Points, in no order, along strands that fork, close into loops and pass close to each other.
(in the rows, 128 means zero)
Two points are linked if the straight distance between their rows is under 115. Some points are linked to none.
Fov: [160 106 152 130 161 115  69 118 139 213 110 127 131 162 128 123 114 125
 142 116 137 193 184]
gikob: [ 85 108 136 147 110  79  73 142 121 138 177 107 111 114 124 155 116  99
  94 130 123 131 166]
Rovat: [119 123 143 113 142 111 107 153 115 151 129 160  89 113 111  97 147  70
 122 129 152  81 140]
pize: [123 156 123 125 128 163 120 123 108  65  86  66 189 142 111 147 103 186
  59 140 121 121  87]
ruve: [109 111 134 160 111 112  74 145 117 157 131 102 126  89 144 144  86 143
 111 152 116 142 151]
sudi: [168  75 166 124 121 124  85 118 159 183 126 102 128 194 151 119 104 132
 151 131 127 207 130]
Dak: [ 92 106 150 141 103  94 110 151 142 113 187  90 144 153 109 148 125 107
 101 121 103 184 141]
Fite: [135 106  94 107 104 105 119 143 125 127 139  87 125 181 116 117 135 136
  97 160  61 175 136]
sepi: [146 156 137 124 127 178 103 140 144 144 149  92 167 119  95 165 130 112
 162 105 110 132 131]
zovi: [ 80 153 125 125 138 141 113 161  87  41 111 114 141 111 141 140 143 106
  83 116 106  65 127]
doke: [ 83 107 144 129 155 119 124 129  90  63 125 114 144 161 139 137 124 164
  99  84 133 143 136]
Mitot: [128 130 148  95 151 115 162 111 106 114 116 164  95 145 100 115 155  77
 138  93 190 149 125]
Lelu: [119 151 131 138  65 138  80 158 137 120 177  68 193 141 147 127 110 149
 142 159  68 118 112]
mer: [156 117 203 139 158 130 143 127 154 118 145 152 111 120  97 150 128 111
 117 114 180 101 116]
kuzis: [138  93  70 138 142 109 153 191 146  67 120 141 130 119 131 118 139 154
  84 147  98  93 103]
gug: [101 116 162 111 148 102 123 107  83  80  99 126  98 145 142 143 114 115
 101  98 147 162 162]
Ren: [157 144 171 115 161 136  89 113 138 140 101 100 180 149 208  87 115 179
 117 143  47 100 138]
kur: [140  87 154 179  82 109 103 132 165 130 162 102 108 141 179 163 101  94
 140 137 149 153  94]
Gonir: [199 139 132  88 168 146 120 106 147 186 121 137 128 154  81 139 140 147
 145 129 141 126 124]
vit: [ 94 115 126 152 108 136 131 151 166 123 200 111 170  82 108 177 141 115
 169 135 122 159 138]
lerat: [127 143 152 148 134 177 140 141  93 100 106 147 158 121 116 130  85 173
 129  99 150  73  88]
binel: [137 130 113 135 123 140 108 183 125  91 123 128 167 111  53 139  95 183
  74 157 138 108  92]
zivak: [168 124 159 152 148 149 145 120 179 130 141 138  92  86  95 167 155  61
 147 121 189 123 131]
Tetur: [175 121  49 114 106 157  98 112 150 136 127 114 167 210 124 103 162 220
 115 149 119 134 105]
neb: [144 150 207 100 145 126 139  93 112 117  80 135  81 117 121 149 111 115
 109 110 153 163 183]
gapi: [130 119  77 122 116 113 165 173 110 100 119 161  99  99 114 126 147 134
 103 166 129 114 100]
nepan: [125 151 120 125  89 152 138 180 119 114 155 121 156 107 120 121 148  88
 142 100  64  77 116]
Damid: [134 136  51 105 113 146  93 149 118 167  94 116 182 146 137  97 122 194
 134 190 102 143  98]
lotes: [123 125  79 160 117 147 160 151 142 125 134 173 141  77 134 120 106 159
 158 126 118  76  74]
sones: [173 124  51 131  67 159 115 109 165 146 125 115 137 187 153 109 140 177
 145 182  86 139  89]
Lokit: [ 96 146 129 113 127 120  97  93  89  57 104  82 157 174 118 154 104 174
  60 119 128 119 136]
Sef: [117 138 161 157 164 133 162 114 173 110 160 143 116  89  91 140 182  65
 151 109 202 175 120]
metik: [110 106 147 135 171 108 128  95 114 104 149 115 153 165 139 150 111 211
 124 113 125 148 172]
mudi: [171 115 121 137 143 124 161 104 131  99  84 137  88 149 146 125 140 114
 109  86 110  54 102]
misu: [149 115 181 135 184 101 187  94 187 133 130 114 114 143 115 122 155  90
 151 143 161 221 126]
beli: [131 127 175 116 185 125 167 100 172 116 128  98 135 132 158 130 142 119
 186 133 164 177 120]
kud: [136 161 119 136  76 180 152 147  93 120 141 118 175 140 120 110 108 128
 150  85  73  91  76]
Felug: [147 122 114 130 156 115 132 106 118 178 121 166 115 134 146  90 127 140
 154 108 138  67 124]
lagu: [107 166 111 112 138 125 127  95 144 113 125 107 115  84 129 160 150 138
 159 189 176 112 159]
farek: [105 110  69 158  69 136 129 153 123 126 179 151 153 126 104 123 132  95
 131 102  94  81 100]
mivi: [138 142 158 108 187 140 150  75 152 118 134 108 149 127 159 145 129 173
 193 169 142 132 121]
Tib: [148 165  74 119 123 137 155  75 138 122 118 109  95  83 121 166 155 127
 162 160 125 114 145]
Silek: [128 152 118  87 139 139  99 166 114  84 116 141 141 127  61 134 130 145
  93 146 161  57  78]
fef: [146 126  81 133  57 136 131 138 155 118 165 138 118 128 105 138 138  67
 128 127 137 113  74]
lum: [162 119 148 107 160  86  75  95 137 184 106 103  98 172 135 123 147  85
 142 104 119 141 176]
Rud: [172 153 180  68 181 119  90 122 140 123  89  97 136 149 175 101 113 139
 102 167  84 116 128]
patu: [ 71  96 101 157 121  99 175 173 104 110 152 187  85  45 124 148 148 123
  99 143 157 162 170]
zik: [160 138 147  83 179 106 123  74 119 171 112 156 138 180  88 102 140 169
 148 119 142 129 153]
mugav: [171 115 132 155  97 112 117 122 161 180 147  86  95 121 121 161 138  73
 122 125  86 146 165]
kuza: [ 46 139 165 138  95 130 164 126  86 104 187 179  85  52 144 131 176  77
 132 155 180 158 162]
nopo: [143  87 159 151  98 100  67 116 147 173 143 127 103 181 151 143 113  91
 148 152 167 162 127]
kofen: [117 162 108 138  66 148 140  94 134 103 175 115 105 105 101 150 150  51
 143 123 168 140  97]
git: [ 99  94  66 150 128  83 147 179 129 104 119 155  94  83 144 142 138 113
  98 160 117 151 153]
fiz: [136 139 109  81 130 118  99 163 120 141 119 156 142 132 104  84 127 165
 110 175 149  55  75]
Bora: [161 115 131 117 151 146 142 186 117 124  57 143 112 116 158 125  92 128
 108 124 111 126 120]
zalo: [113 128 124 155  89 118 159 106 149 119 183 156  75 101  87 129 173  45
 109 130 161 140 130]
vonuf: [109 142 131 121 122 127 110 120 125 105 135 122  91  98  86 168 132 117
 137 148 193 113 125]
nes: [140 159 175  87 175 127 154  73 113 175  89 167 139 117  93 119 130 139
 175 107 163 149 159]
zope: [119 139 106 169  85 141  84 125 129 132 143 111 151  95 140 173  90 159
 146 157 147 117 128]
gozo: [154 104 187  89 178  87 149 124 145 176  86 153  91 146 148  99 120 103
 145 131 156 170 150]
luban: [128 133 157 170 124 156 126 103 119 152 141 122 140 116 210 114  90 168
 148  97  72  59 120]
gek: [139 127 108 141 114 155  94 168  95  88  69 107 175 136 112 121  87 164
  56 146 149 117  78]
Sidup: [154 124 207 130 154 110 122  83 141 115 119 127  94 140  90 163 108 139
  88 125 162 119 161]
duz: [ 47 121 161 140 109 105 148 135 100  99 147 175  88  64 134 140 131 126
 100 138 176 120 160]
Rek: [ 86  85 115 132 110  91 167 144 154 129 172 111 123 140 117 151 137  91
 119  97  98 214 128]
vobud: [114 117 165 129 164  91 127 119 112 183 122 194 108 135 143  77 115 122
 170 102 169  90 169]
pumu: [173 117 106 109 109 155 124  94 146 142 125 116 142 216 129  98 141 207
  99 116  72 147 125]
Tigum: [176 145  98 111 115 148 113 131 160 116 110  93 153 137 114 158 129 139
 139 134  95 153 111]
lagi: [ 98 142 132 145  85 127 103 133 153 143 192  97 161 100 154 146 112 144
 173 146 102 115 137]
mit: [116 126 119 109 104 104  96 132 113 124 137  85 164 156 154  92 119 142
 122 167  90 132 117]
fofi: [124 183 102 109 153 146 116 121 113  71  74 108 140 100 126 116 148 128
  71 133 101  39 112]
Rik: [ 85 151 124  77 168 116 158 128 103 125 128 141 120 142  90 116 179  83
 151 128 175 186 150]
gid: [128 128 123 126 106 155 174 191  94 120  84 125 132  93 144 124  84 141
 132 129  79 171 113]
Pem: [155 146 100  97 183 138 139 118 133 133  94 157 102 137 147  95 156 122
 132 117 113  73 128]
Dud: [110 134 167 163 173 124 171  89 164 150 165 146 131 125 118 111 160  90
 154 104 193 225 127]
ropa: [ 79 130  91  88 136 101 160 141 100 147 135 129 111 127  80 122 138  96
 126 139 146 233 166]
zir: [147 140 177 121 153 155 199 132 125 145 120 191  96 115  82 110 175  61
 135  80 194 145 133]
toge: [128  93 107 163 131 118 140 152 116 101  97 116 129 121 194 119 101 159
  89 107  69 133 148]
dof: [174 112 118 127 106 145 143  82 140 130 139 128 132 185 126 118 116 209
 118 144  98  87 103]
lupa: [145 155  78 139  81 150 147  78 141 136 133  94 129 124 109 159 125 140
 152 139  90 144 122]
tibot: [174 132 106 137 128 128 128  95 136 112 102 115 113 152 157 125 124 165
  86 136  95  86 116]
mitu: [116 121 169 123 175 135 130  71 128 118 140 139 159 163 136 140 110 182
 182 117 164 132 130]
Devud: [110 151  98 136 117 180 148 136  77 102 111 139 184 146 138 121  93 168
 144  70 114 124  86]
biguk: [144 128  88 109 116 129 140 166 143  79 126  86 132 122 112 147 143 119
 110 141  79 157 148]
gov: [149 140 157 133 115 137 107 106 133 170 124  93 143 114 206  88  97 180
 142 164  51  71 132]
Tek: [115 135  37 164 104 142 160 139 124  98 105 147 129  81 155 127 133 147
 106 118 100  55 109]
tis: [174 140 135 100 105 147  80  83 134 161  99 122 123 196 159 108 110 146
 126 159 142 118  83]
kodav: [178 166  42  91  83 148 115 119 149 129 106  97 176 150 132 114 125 176
 137 201  83 131  89]
tubob: [ 81 129 135 145  90 148 193 133 134 134 174 177  86  56 116 120 193  59
 146 141 163 140 146]
Mobad: [123  91 136 180 104 129 116 163 144  97 146 110 124 102 144 183 109  85
 128 111 149 168 115]
Gaz: [106 143 172 165 155 147 128 105 123 113 157 129 126 108 193 127 122 117
 177 100 120  54 134]
ril: [136 145 123 135 136 160 178 110 122 169 119 198 110 106  73 116 154 106
 161  71 200 103 122]
Gotu: [ 88 125 121 156 123 141 141 167  85 130  92 129 161 117 168 106  82 175
 101 122  68 131 123]
vigir: [118 167 157 111 153 139 173  75  88 174 119 193 136 147  77 102 132 131
 173  58 169 115 139]
fek: [127 124 122 148  91 153 147 152 110 139 131 162 118 105 102 131  93 145
 131 113 164 104  98]
zon: [129 119  79 124 105 134  93 164 119 168 116 136 157 135 105 102  98 179
 116 159 124  97  89]
vepap: [123 141 127 102 121 124 105 168 123 132 147 129  98 102  52 150 158  75
 106 152 175 145 154]
Vos: [131 115 168  95 160 116 139 173 128 122  72 146  98 117 159 108 120  97
 127 146 145 154 118]
Gegup: [100 104  79 109  96  84 139 156 127 151 167 112 106 115 105 140 149  70
 115 136 103 202 173]
Zirig: [114 104 130 125 165  92 105  93 129 178 149 127 120 174 164 110 148 116
 158  89 116 132 175]
fuvi: [ 88 142 122 136 116 140  91 198 110  95 130 122 161 108 148 108 128  89
 111  93  90  77 109]
ganem: [100 117  70 169 148 123 122 142 110  92  98 130 107  93 173 134 123 146
  95 103 103  79 143]
duk: [123 125 155  88 144  96 100 136 110 128 106  94 114 166 171 102 122 110
 118 143  88 135 149]
sur: [100 119 120 136 137  99  65  96 128 146 180  98 140 181 142 115 144 159
 132 108 110 101 169]
Tev: [135 145 143 142 136 148 139 122 169 126 161  93 147  79  92 176 157  81
 177 116 122 171 160]
Nop: [123 109 214 121 180  87 148 130 105 189  87 188 114 128 125  74 127 100
 155  89 153 153 179]
dukov: [113  67 145 178  99 105 125 139 120 175 116 174  88 135 178 112  80 116
 121 103 148 138 114]

How many points has the smallest loop of links through each point below? Write - if it is on no loop.
Lelu | 9
Silek | -
doke | 13

A tip is a point with one link. Name the tips that can be reached along the links from each point below, in the order of the rows.
kodav | kuzis, fofi
lagi | Gonir, Gaz, vepap
Fov | Mobad, sur

A piece is all that can be reached along the links. How many separate loops has the piece of each point below (a circle has one, a figure eight two, a Y none), and how many tips (points with one link)?
Silek | loops 1, tips 2
Fite | loops 1, tips 3
Mobad | loops 0, tips 2
